Each row is a point on a tangle of strands that fork and nearly touch. The rows are in no order.
In the rows, zero is written as 128.
Points whose rows are less than 154 apart are linked; no others are. Some points are linked to none.
K242: [121 113 101 120 128  80  91 172 102 134 143 143 107  79 140 105 131 136
  78 161 142 124 165 139 142 102 122 168 157 209 131 117 132  71 162 185
 174  63  96  72 169]
K110: [192 100  92 116  93 147 166 100 136 149  94 116 105 112  78 111 116  75
 122 107 141 112 116 123 134 169  97 158 180 137 146  88 131 113 139 138
 100 113 100 181 150]
K981: [ 75 159 106 123 150 116 123 142 137 139 145 142 109 131 128 114  86 113
 106 136 183 119 133 178 147 129 163  85  93  96 141 193 103 121 113 188
 125 111 178 112 106]
K171: [ 98 157 141 133 178 133 145 126  76 145 127 135 117 176 168 119 117 113
  68 133 142 132  98 166  97 164 103 196 103 132 131 205 157 106 169 145
 173 114 177 122 160]
K762: [131  53 141 129 116 119 161 144 197  71 100 141 124 139  98  66 113 153
 130 152  85 120 157  92 139  99 117 166 151 129 111  71  98 142 125  66
  91  94 126 146 134]
K625: [ 94 120 132 137 138 140  93 138  99  91 102 117 117 179 115 145 181 120
 119  99 134 131 113  86 183 182 140 130 153 103 173 144 116 104 129  57
  55 131  73 167 149]
K891: [132 120 124 115 115 124 131 138 120 112  98 169 127  37 133 165 106  98
 128 161  87 124  84 135 167  85 102 121 129 127 124 108  77 109 134 135
 187 172  95 126 151]
K368: [201 124 129  88  89 110 156  53 101 135 132 145 114  48 119 151  90 123
 173 155 111 120  83 163 106 151 129 139 132 162 128 142 179 140  91 145
 157 160 121 128 167]
K284: [104 130 157 120 100 111 122 121 144 132 124 120 161 143 127  96 146 158
 177 132  68 129 135 100 126  90 114 111 106 100 110  78  96 184  86 107
 119 177 104 131  86]
K143: [136 158 128 146 154 168 138 102  79 136 127 114 142 183 151 186 160 131
 124  86 131 156  84 117  73 201 126 136  97 129 140 170 181 130 150  97
 103 139 116 125 185]
K824: [178 142 147 117 171 153 192 129 177 153  96 169 130 108 131 163  87  85
 152 133 116 126  81 166 142 125  90 136 132 118 119 104 101 132 121 149
 178 160 160 129 143]
K423: [ 99 144 114 119 193 119 132 128  83 169  99 112 109 117 153 152 127  97
  75  99 148 120  83 157  98 168 118 167 124 159 138 181 142 102 132 130
 160 113 140 139 180]
K633: [143  91 121 130  69 158  91 128 133  70  90 130 130  46 105 120 139  83
 125 140  74 112 147  70 184  93 121 142 158 113 159 111  76 102 111  95
 120 161  99 153 164]
K866: [101 173 144 138 168 135 124 152 142 155 126 126 121 131 119 157 108 118
 124 120 176 138 126 130 138 177 167  93  85  90 143 204 125 127 141 138
 137 111 146 130  68]
K947: [105 102 104 120 125  89 127 146 129 157 119 145 124  59 143 109  82 114
  85 148 147 112 131 174 181 100 124 135 128 161 140 124  80 124 120 164
 184 144 138  93 145]
K172: [138 140 109 148 185 131 141 128  83 186 142  81 122 146 152 128 142 140
  86 100 111 121  87 168  73 159 110 157 119 147 125 148 146 112 108 159
 167  75 138 145 159]
K611: [123 131 133  85 150  82 151 100 141 166 118 121 133 120 147 111  63  93
  97 153 175 129 130 188  94 158 104 154 116 140 127  86 143 135 167 172
 188 110 165  85 149]
K377: [139 137 126 145 117 130 161 111 180 166 150 107  98 126  79 145 137  82
 119 117 136 132 150 101 126 140 125  72 157 111 123  83  71 119  76 140
 120 135  78 147  85]
K478: [130 153 120 133 107 119 120  81 126 169 153  96 130 158 119 149 159 113
 130 143 150 154 133 135  81 148 111 127 115 137 105 103 169 140 167 149
 155 110 123 108 122]
K16: [127  79 126  95 104 137 161 127 193 100  52 156 130  79  68  90  80  83
 160 131 173 123 144 118 175 125 137 149 157  83 188 141 118 179 113 107
  82 139 152 165 137]
K42: [ 87 108 147 122 151 149 150 169 221 111 132 153 148 127 103 103 102 152
 151 148 133 148 211  73 114  88 146 124 149  94 140 107  86 162 103 105
 124 121 147 115  65]
K815: [138 189 146 128  95 125 120  67  97 146 154 108 158 134 156 195 158 126
 164 124  91 129  66 105 119 124 125 110  96 108 123 131 162 160 141 116
 126 190 146  86 130]
K816: [111 106 117 105  92  75  93 143 116 158 175 133 153  89 133 141 116 140
 132 142 110 132 136 156 138  95 151  85 116 162 107 159 103 143  81 174
 154 157 103  91  99]
K880: [128 113 139 126  93 138  94 153 160  87 135 145 146  78  89 150 133 118
 150 143  71 134 156  75 185  99 129 105 137  93 142 116  50 126 101  79
 100 184  92 148  96]
K832: [173 129 101 136 154 124 154 144 208 139 103 150 111 131 125  77  93 102
 109 115 163 135 143 161 128 135  87 182 177 118 116  76 122 132 185 169
 126  76 146 119 138]
K680: [166 171 148 130 171 164 186  64 134 164 121 108 117 143 136 184 100  86
 141 148 181 129  73 161 109 174  97 163 119 118 114  92 157 115 149 153
 174 128 165 113 138]
K930: [172 185 132 124 174 131 155 141 177 129 133 156 128  91 124 154  80 107
 146 142 181 137 154 136 101 127 115 119 123 125 133 128 137 120 157 184
 180 121 141  95 107]
K451: [130 171 118 150 178 107 152 146 142 162 125 123 108  83 156 114 126  91
  88 114 127 120 105 163 120 110 117 122 120 132 120 122  80  74 132 149
 156 122 126 128 111]
K550: [140 134 139  96  47 104 138  26 119 151 169  97 138 164 107 129 155 126
 158 135 135 129 127 147  60 106 122 115 127 141 151  92 195 195 101 146
 121 133 121 106 123]
K341: [ 89 129 148 114  91 103  85  99 105 106 177 123 137 162 131 137 150 135
 155 154 161 136 140 126 136 168 184 105  92 112 133 187 188 170 148 119
 123 160 143  87 114]
K697: [102 131 127 139 166 118 142 163  99  87  83 127 134 159 158  76 157 156
  96 112 129 100 117 155 176  96  98 174 134  91 126 146 108 120 163  70
 106 125 161 184 162]
K634: [ 89 109 131 100 127  92 150  95 167 169 123 109 132 138 113  79  78 101
 112 141 155 138 146 174 123 129 114 109 127 129 135  76  91 161 111 156
 155 127 141  84 146]
K721: [166 147  98 148 135 167 130 168 142 144 176 135 128 102 129 124 161 153
 199  66  99 143 156  84 120 127 202  65 148 153 135 149 134 140  72 170
 107 122 116 154  81]
K583: [179 162 126 115 192 145 182 135 230 141 109 150 119 124 127 128  82  96
 157 128 178 134 144 136 113 141  97 157 168  99 132  94 136 143 178 175
 131 123 154  95 121]
K631: [140 175 133 154 131 142 117 118 156 142 144 112 133 108 137 193 136 100
 135 151 116 145 129 123 112  78  86  97 111 123  89  65  88 111 139 143
 185 159  95  77 111]
K821: [151  91  88 110 157 136 153 209 150 144 139 176 124  50 124  82  81 132
 112 102 104 112 173 127 146  59 130 162 178 177 141 145 124 114  85 176
 115 105 139 143 133]
K531: [149 110 159 172 146 122 128 140 141  86 113 104 142 224 139  57 178 206
 143 112  96 107 144 108 112 157 131 145 126 132  92  98 125 124 156  66
 103  84 146 144 158]
K689: [135 153 128 132 146 150 132 130  78 106 104 125 147 156 159 180 146 149
 115 127 130 143  86 121 118 160 128 173 111 102 125 178 190 115 194  98
 128 137 150 151 183]
K174: [ 77  98 116 131 115 138  87 120  88  79  81 129 113 119 103 152 152  81
  85 123 155 126 121  93 192 126 108 177 143 105 169 119 122  98 134  70
  89 112  85 162 155]
K701: [155 107 132 130 135 143 131 181 148 118 162 148 132  90 111 124 111 157
 155 131 114 162 206  77 100  95 141  98 135 154 145 144 136 146 101 191
 148 108 118 119  71]
K962: [105 153 116 162 182 112 108 160 107  94  89 131 113 173 154 122 172 146
  77 116 161 127 114 146 136 135 127 196 137  93 120 154 142 104 203 104
  83  94 122 157 145]
K472: [166 145 100 145 173 159 180 141 132 135  86 140  98 116 150 152 155  84
  94  92 125 135  76 147 144 118  79 153 168 136 129  97 123  63 148 103
 122 129  93 182 133]
K968: [111 103 179 149 158 119 108 154 135 112 124  96 145 209 151  69 188 185
 137 112  59 105 108 136 165 115 105 148 121  93  91  71 103 126 143  60
 111 106 122 149 152]
K673: [104 140 145 172 126 106 112  94 110 179 136  83 140 193 135 154 165  96
  96 120 149 146 121 123 103 160  86 145 123 119  97  56 119 127 167 119
 148 116  74 112 106]
K275: [145 145 125 124 119 114 146 114  52 157 164  87 143 142 146 148 160 114
 130 101  97  97  79 165 131 143 167  77 107 121 151 165 157 161  84  98
  91 164 111 119 114]
K791: [120 121 120 174 147 157 125 115 135 157 108 104 126 191 136 177 164  87
  71 118 143 154  99 129 143 121  71 153 145 101  91  66 125  79 162  80
 116 111  80 129 143]
K569: [144  86 124 123  99 146 149 117 188  94 102 133 116 132  67 118  89  96
 168 143 189 135 172 109 161 172 155 110 159 113 165 142 133 144 100 123
  84 149 122 160 111]
K799: [102 146 152 140 139 139 113 123 125 117  97 106 133 199 106 167 157 103
 110 101 159 142  95 114 180 178 110  98 127  81 136 141  97 134 132  44
  81 174  86 153  97]
K807: [175  69 117 129 115 150 171 157 148 127 138 153 119  63 105 114  63 151
 145 111 105 148 165 110 110  96 137 145 166 180 134 116 144 154  88 182
 140  97 123 133 114]
K184: [172 146 116 158 164 167 135  96  69 177 170  73 117 162 147 147 156 143
 103  71  93 138  77 149  58 196 119 138 112 136 126 163 169 139 115 117
 117 115 109 149 166]
K5: [ 97 124  83 119 122  95 101 146 115 148 116 157 123  45 117 150  92  97
 104 131 186 121 147 142 176  99 151  99 166 181 159 136  89  95  98 182
 136  97 112 112 140]
K120: [ 94  98 100 130 121 124 143 107  48 181 135  72 104 178 119  98 151 119
  74 114 159 110  90 196 134 160  96 132 151 144 135 165 116 138  58 111
  93 132 110 145 153]
K52: [103 100 131  74  66 108 135  38 120 126 140 114 142 141 106 116 130 128
 166 161 149 162 162 148  57 117 154  92  89 134 124 132 180 215 102 140
 166 158 140  83 119]
K698: [ 52  78 116 104 106  99 126 145 177  90 114 146 142 148  90  75  76 142
 141 146 163 133 195 133 140 120 150 100 131 141 138 109  95 178  69 113
  98 134 151  94  99]
K727: [ 99 121 160 124 126 138 124 109 190  69 126 115 124 178 105  88 138 189
 168 137 129 162 191  68  72 118 109 137  83 123 127  50 125 197 137  77
 132 121 114 103  89]
K75: [143  81 106 123  83 147 135 132 138 100  92 142 119  91  77 115 109  98
 130 138 115 111 152 107 160 116 108 140 186 137 141  99  90 108 113 121
 124 122  97 176 141]
K893: [111 107 108 129 119  95 129 164 129 182 140 141 149  76 107 106  86 122
 119 131 105 125 142 157 136  79 105 112 109 153 111 122  82 142  66 189
 179 132 136  83  97]
K200: [ 99 170  94 114 197 106 131 139  87 178 129 140 101  78 174 121  99 113
  77 140 134  99  99 198 137 101 119 112  94 136 156 152  82  75  89 173
 160 104 153 108 133]
K756: [ 81  95 114  86  89 101 140 105 158 110 106 157 129 127 109 106  62 125
 162 143 164 149 178 171 126 132 160  99 128 110 147 145 140 194 103 124
 135 159 152  92 105]
K840: [123 142 128 125 172  94 113 126 180 127  95 152 129 118 155  79  68  91
  98 149 185 123 155 168 135 116  94 152 130 131 121  82 109 142 211 167
 141 107 147  75 151]
K417: [116 106 146  84 122 144 179 140 135 128 114 140 144 142 128  70 126 136
 160 116  54 103 107 158 114 125 132 102  89  69 122 184 114 176  71 118
 122 183 191 156 104]
K974: [159  91 120 130  89 146 112 101 105  76  75 132 139 135 129 118 153 144
 116 133  78  94  97  96 171  99  79 202 140 104 121  90 146  81 151  67
 108 125 139 168 198]
K314: [145 166 122 139 131 108 137 137 148 182 149 112 142 136 124 113 135 121
  96 120 135 134 144 148 104 134 114 117 119 139  99  99 104 120 135 174
 167  99 121 121 106]
K654: [152 100 148 165 104 142  80 121 157  86 107 141 135 126 127 135 131 116
 117 165  93 125 167  95 159  77  82 138 134 113  94  63 109 110 169  93
 134 117 107 103 148]
K665: [115 145 125 126 131 126  95 208 107 108 165 115 129 175 152  86 138 162
 143  97 120 139 133 139 123 135 194 103 131 128 125 185 106 138 108 123
 110 127 146 152 108]
K802: [157 165 136 137 151 149  91 148 122  93 143 156 173 134 180 162 145 181
 159 143  88 141 102 111 127 112 131 123  78 111  89 141 186 114 196 133
 158 145 174  92 139]
K659: [134 101 144 134 127 146 146 138 233 103 126 142 128 136  65 117  95 123
 173 140 162 142 196  69 126 148 141 113 162 114 145  84  95 140 100 116
 109 118 104 140  96]
K19: [151 171  96 156 220 159 144 172 134 102 101 178 114  82 186 191 148 126
 132 120 130 133  97 125 128  87 117 133 147 136 131 139 140  31 175 124
 118 100 115 141  95]
K488: [130  92 150 134 133 127 137 144 194 109 114 119 114 155  96  85 147 175
 150 138  98 131 202  82 101  97 102 163 114 144 101  34 110 165 120  92
 110  77 108 125 111]
K975: [162 134 143  86 148 144 205 103 182 117  88 162 155 107 130 142  58 113
 170 134 117 141  93 166  93 118 114 152 102 103 127 131 146 193 126 143
 165 170 198 126 125]
K774: [147 160 163 157  97 157  91 106 132 141 146 114 153 124 127 128 150 172
 171 110  62 143 133  68 116  66 102 130 111 120 107  41 113 180 123 127
 104 153  96  90 122]
K734: [168 118 114 172 111 160 105 126 107  94  98 130 118 132 130 127 179 145
 100 101 104 116 107  84 142 111 100 187 156 133 125  87 126  63 175  88
  98  82 109 153 156]
K381: [141  70 125  66 115 147 190 133 174  89  64 175 130 107  89  88  61 104
 156 120 117 147 144 131  98 155 143 156 158 100 155 122 149 176 113 104
  98 138 166 158 136]
K997: [ 94 123 159 157 173 101 112 192 129  87 117 154 142 174 157  81 176 160
 118 122  84  88 134 135 192  84 120 149 138  88  91 112  82 112 187  60
 109 124 125 155 138]
K380: [179 133  90 143 124 140 119 169  88 151 171 136 133 102 148 111 154 180
 145  67  63 131 138  83  99 108 175  78 155 185 120 130 129 101 100 173
 122 101 114 137 121]
K369: [162 102 133  76  73 101 172  60 137 112 120 134 134  96 105 153 107 125
 166 161 125 133 133 160  92 151 148 122 110 129 140 129 187 189 111 141
 151 175 135 116 130]
K136: [192 158  84 128 184 165 149 158 141 114 119 177 112 103 161 156 150 114
 137 106  89 117  89 129 155  72  88 155 154 117 113 130 152  68 156 136
 123 134 133 162 151]
K17: [ 72  93 120  97  81 106  98 119 117  72 105 120 128 179 135  79 126 173
 145 138 143 105 143 118 158 154 163 166 117 136 126 168 153 143 132  62
  85 124 143 161 157]
K758: [141 162 139 133 115 136 120 105  97 131 128 125 158 152 163 134 144 159
 159 145  87 125  85 134 107 122  96 123  79 107  81 119 154 137 161 116
 161 157 168 123 145]
K178: [126 192 139 171 144 147 110  85 110 178 153 102 137 141 137 213 174 124
 109 128 118 159  68 112  97  93  90  94 117 143 102  66 120 101 153 154
 163 147  85  83 121]
K359: [104  72 118  92  90 108 127  92 157 122 123 123 121 132  97  95  96  97
 127 145 175 137 143 184 107 158 130 111 143 141 128 118 151 161 110 182
 139 122 156  94 118]
K708: [ 88 118 146 139 147 115 100 198 125 102 149  97 136 198 119  50 129 168
 146 121  75 101 134 134 136 129 161  93 116 130 118 129  78 151  70 105
  98 120 146 157  95]
K376: [ 62  91 153 117 139  95  89 166 178 105 131 123 134 182 113  50 113 179
 146 144 135 111 178 112 174 119 152  94  99 146 107 133  83 142  97 100
  83 129 140 118 102]
K401: [142 126 173 152 115 130  56 161 122  75 135 134 136 155 133 130 164 199
 133 135  91 132 149  53 136 124 160 163 117 144 103 102 138 101 190  96
  88 104 115 111 144]
K726: [ 74  94 154 160 124  95  62 176 163  87 128 120 130 165 122  71 151 185
 115 156 143 100 177  93 183 126 145 130 115 156 118  98  84 112 166  89
 110 105  90 136 117]
K329: [ 77  97 115 130 115 113 124  93 105 154 148  90 143 200 113 103 119 111
 114 130 177 125 140 174 134 158 128 134 135 123 144 164 138 135  90 121
 100 108 137 130 135]
K621: [ 85 137 131 130 152 105 107 143  82 159 136  87 109 199 153  75 136 140
  49 150 157 131 123 169 125 153 119 193  99 114 125 175 126 132 145 130
 131  91 160 122 162]
K524: [175 129 117 179 133 148 140 159 128 114 126 133 134 161 124  71 174 170
 123  91  90 122 118 102 125 129 107 152 153 114 108 104 117 116 142  89
  98  85 136 191 158]
K420: [157 150 134 147 126 155 135 157 158 157 180 139 151 105 121 133 131 145
 194  87  91 154 166  57  72  99 155  92 147 138 110 126 108 155 101 171
 150 135 112 130  72]
K509: [154 102 120 132  69 147 101  95 103 101 126 118 102 107 100 159 122  95
 124 142 153 140 153  93 129 168 148 174 149 128 156 115 152 114 138 118
 108 112  86 137 160]
K39: [125 142 154 110  51  99 115  52 109 154 165 102 135 160 124 152 161 118
 151 153 113 115 117 122 105 126 143  93 111  98 156 126 162 171 101 117
 115 184 115 104 114]
K728: [115 145 148 116 109  93  98 128 123 154 159 116 143  91 148 147 136 136
 145 148  83 118 110 122 116  86 117  84 100 125  94 110  74 137 143 158
 184 171 110  76  96]
K597: [124 135 147  64 129 134 191 123 167 115  81 167 140 104 124 125  97 102
 155 131 116 111 104 166 129 131 133 109  87  59 144 177 123 187 107 108
 142 203 199 146 122]
K679: [159 132  98 122  96 142 150 135  56 162 173  98 131 117 150 102 143 172
 136  83  79 104 109 135 109 132 145 108 154 199 118 162 153  98  76 158
 139 112 123 142 161]
K651: [132 140 131  97 155 146 141 152  98 131 161 132 131 125 143 108  99 164
 157 123  82 106  99 160 118 136 155 100  90 113 132 211 134 159  91 154
 135 166 181 141 112]
K290: [127  95  94 130  92 134 124 106  46 173 167  75 123 164 151  83 152 153
  73 101  88  90 115 173 128 119 116 126 168 176 114 138 123 111  70 121
 110  97 116 162 152]
K599: [ 93 164 101  98 215 126 135 191  77 141 150 117 117  82 184 129 134 141
  89 116  86 107  55 181 132  88 132  96 101 123 140 170  96 104 111 156
 145 111 159 143 107]
K989: [ 91 136 141 131 110 115 131 130 174 123 148 133 153 156 115 123 128 124
 153 127 107 106 136 115 158 136 138  74 124  73 126 131  86 172 107  90
 138 179 127 137  90]
K164: [140 145 140 167 127 158 145 117 134 154 141  90 113 177 105 149 172 121
 139  90 118 132 122  92 123 154 130  92 148  90 120  97 104 127 121 112
 101 130  97 155 101]
K454: [102  89 158  85  56  92 114  98 100 102 141  97 151 171 136  75 146 179
 159 145  95 109 140 132 119 149 145 122  91 130 127 143 186 160 126  89
  95 163 134 148 155]
K459: [149 126 127 163 145 149 117 151 111  64  83 154 130 166 154 143 153 167
 127 129 143 149 121 109 144 126 128 211 130  99 133 148 198 101 199  89
 100 105 146 167 178]
K887: [104  82  90 140 102 120  94 151 107 133 157 154 108  98 115 134 138 148
 112 122 174 134 171 136 156 110 161 107 150 194 136 174 112 108 111 166
 119  74 127 121 122]
K958: [100  49 132 102  89 138 161 129 165  53  73 148 114 118  93  80  75 134
 149 138 103 143 173  81 124 130 134 165 142 107 133 115 126 166  93  91
 102 145 127 158 144]
K549: [153 106 114  96 108 112 150  96  66 158 141 144 116  53 131 144 112 122
 147 138 134 108 113 194 109 118 137 129 136 200 139 164 176 128  83 178
 144 120 155 127 179]
K984: [165 177 139 130 135 164 157  76  69 175 189  63 117 152 129 166 139 137
 150  70  86 103  68 162  80 168 141  96 101 101 134 172 175 168  91 129
 107 158 135 132 125]
K678: [ 99  98 134  91  83 103 112  77 126 100 146 132 136 114 116 138 104 133
 178 191 168 157 185 101  77 138 148 110 115 153 146 141 182 195 149 153
 160 134 145  47 121]
K769: [ 63 115 136 119  67 122  67  89  79  94 100 121 127  77 129 173 151  75
  94 156 159  97 122 103 199 126 136 155 122 109 171 151 145 109 159  99
  96 153  81 125 146]
K687: [122 163 153 159 176 150 128 153 140 119 124 135 122 155 121 175 152  83
 128 126 170 145 112 130 163 154 121 115 111  66 120 156  94 121 157  96
 118 138 116 134  77]
K281: [ 32  90 138 117 116  79  90  94 100 145 133 105 137 191 122  82 118 123
  92 168 198 119 152 175 144 149 149 107 105 100 127 156 115 151 135 138
 105 121 183  98 114]
K113: [192 164 114 156 151 127 125 181  96 157 146 160 129  84 171 122 144 167
 116  93  62 128  97 134  79 104 130 155 122 175  91 129 153  77 147 162
 174  99 140 145 146]
K179: [148 147 112 146 154 125 107 160 114 152 178 107 129 172 135  90 134 181
 117 106 118 132 141 132  81 108 157 104 118 127 123 126 100 123  98 166
 143 101 138 154  97]
K702: [144 130 110 122 132 102 111 159 103 139 131 161 122  68 159 125 123 137
 106 132 104 102 139 137 120 100 121 177 156 183  97 124 148  98 153 169
 183 118 131 131 168]
K530: [178 169 140 133 144 154 147  95 146 120 110 116 131 175 122 218 120 100
 131 131 183 167  91 139 141 141 107 139 101  87  96 113 171 115 171 127
 156 132 131 125 131]
K664: [101 147 126 117 150 136 131 116  81 160 110 148 125  85 159 182 126  94
 108 137 156 120  73 132 140 138 106 130 131 139 155 160 138 114 130 121
 138 131 113 148 143]
K952: [ 68  91 125 152  80  88  66 143 124 111 158 122 121 146 117 129 146 169
 127 172 180 147 191 117 134 140 168 116 126 180 119 135 141 113 147 152
 117  80 125  97 125]
K493: [153 146 123 122 140 141 146 115 120 128 106 157 122  44 150 197 127 114
 135 117 110 116  83 121 137 126 144  94 142 139 132 132 117  86 110 128
 145 161 106 147 121]
K808: [122 135 164 124 120 147 117 171 208  90 127 163 138 116 102 143 107 104
 160 168 100 138 196  78 165  75 118 137 140  82 134 108  78 138 109  68
 124 158 105 100  77]
K37: [156 121 128 117  77 136 182  52 115 163 115  79 108 157  77 131 142  88
 126 115 132 111  89 146 116 170 119 107 147 102 124 112 150 161  85 103
  89 164  94 180 122]
K48: [ 92 161 152 111 152 117 101 165  78 131 135 149 138  84 182 177 143 145
 127 107 131 133 105 129 143 148 184  98 107 140 143 211 141  99 166 146
 138 136 123 108 103]
K438: [144 159 141 137 139 143 112 165 141  83 118 155 142 118 137 159 124 140
 136 141 120 133 140 107 135  94 131 129 103 108 117 159 143 101 191 108
 128 132 139 126 131]
K551: [130 132 132 109 138 138 120 164 159  84 106 188 127  77 151 162  89 108
 115 160 107 122 120 149 166  82 105 140 117 105 102 140 100 104 175 125
 156 157 160 112 121]
K767: [ 62  91 149 121  91  87  63 140 110  74 119 116 114 175 117  89 134 176
 100 158 158 111 157  92 188 139 161 170 122 139 124 137 129 122 157  70
 108 107 105 109 147]
K675: [131 135 123 132 167 164 161 102 141 162  84 110 132 159 141 194 163  77
  70 102 148 157  73 129 147 147  57 117 143 121 134 111 114  74 119  77
  83 144  88 155 131]
K353: [143 156 111 133 169 109 126 130 122 164 161 163 106  55 140 171  89 100
 128 151 182 131 122 151 116 132 146 103 118 170 140 137 122 110 114 210
 200 133 140 104 124]
K8: [166 167 112 157 131 152 102 166 114  73 126 145 125  86 140 134 155 169
 125 110 117 146 137  61 103 129 165 138 162 153 149 143 163  72 163 135
  92  79  99 150 110]
K400: [ 90 148 149 103 105  92 126 120 120  84 134 121 133 164 129 104 124 141
 146 123 140 106 120 135 138 161 148  97  94  67 145 185 145 182 128  97
 125 177 154 132  83]
K770: [182 153 126 163 134 131  98 154 143 100 140 129 145 127 125 133 154 199
 157 137 118 156 169  51  78 139 165 150 120 144 112 108 161 117 169 129
 122  98 112 127 107]
K655: [ 91 100 138 151 120  81  71 152 129 145 141 143 133 133 127  88 128 139
  73 167 171 147 187 127 140 127 156 151 135 179 114 139 145 109 187 178
 156  70 119  65 146]
K51: [162 174 129 121 171 133 208 109 172 192 100 129 117 127 122 144  99  64
 109 131 179 119  75 159 139 159  88 130 133 102 142 101 102 119 120 130
 155 146 154 127 128]
K90: [176 173 140 175 130 149  91 140 141 139 143 101 130 145 118 147 170 152
 160  89  69 152 103  59 108 108 123  91 139 116 113  75 111 127 128 104
 102 126 101 139 113]
K918: [171 105 127 143  65 150 159  65 130 114 114  93 116 141  80 127 115 101
 128 150 142 119 120 107 125 186 124 145 140 128 143 111 176 145 128 109
  86 137 126 172 157]
K225: [152 151 112 115 172 156 145 198  96 147 148 119 113 100 157 108 135 141
 123  97  66 108 106 141 140 111 137 102 122 116 146 179 115  94  95 138
 126 128 156 149 119]
K542: [ 53 105 131 108 123  98  74 144 127 141 144 135 135 145 152  73  91 145
 115 148 155 107 140 187 134 122 136  81  77 132 134 175  97 156 109 169
 124 123 206  85 104]
K946: [ 83  78 146 100  75  92  76 107 111 102 159 134 135 132 137 129 143 152
 152 172 189 130 175 133 110 131 172  93 114 171 143 181 189 183 106 176
 127 139 163  66 112]
K319: [166 141 116 135 166 162 179 119  98 168 141 134 101  87 135 142 127 121
 138  99 157 132 123 142 109 145 143  97 141 201 139 144 138  88  68 180
 125 109 133 171 136]
K350: [150 110 118 126 133 134 163  89  86 182 144 128  88 108 126 139 105 118
 116 122 175 116 125 174  91 162 121 125 162 208 144 157 155 108  79 206
 135  76 163 129 176]
K255: [169 153 107 168 167 162 142 170 130 135 145 146 124  88 141 176 145 111
 112 100 132 154 135  93  99 129 140 136 140 161 132 148 147  56 169 130
 117  79  83 135 114]
K668: [142 138 127 121  85 121 171  61 139 154 155 102 120 130  87 145 132  72
 153 111 168 126 123 135 130 154 124 104 147 115 148 112 108 158  89 144
 122 146  85 139 101]
K796: [137 193 131 154 175 163 130  76 138 164 129 101 132 154 122 229 146  72
 132 119 161 183  87 118 122 144  90 119 116 111 121  83 139  93 148 123
 146 150  94 107 116]
K548: [117 110 126 125  49 144  90  82  70 101 131 116 121  78 118 181 149  77
 107 157 107 127 131  77 159 127 159 143 151 140 154  96 130  73 145  92
 121 164  87 110 166]

Follow the links from the first point to the second, and from the first to the third. Name the last point that the two ways share.
K472 / K242 / K832: K314
K290 / K341 / K381: K918
K611 / K824 / K401: K314
K42 / K981 / K946: K918
K997 / K989 / K549: K52
K621 / K531 / K400: K423
K200 / K359 / K454: K376

A fork is a point with three links, a tip a point with one. Leave the first point through the second and follow the links. Name the first fork or tip that comes.
K113 / K702: K314
K807 / K701: K918
K799 / K687: K821
K376 / K698: K353
K550 / K39: K423
K524 / K531: K184
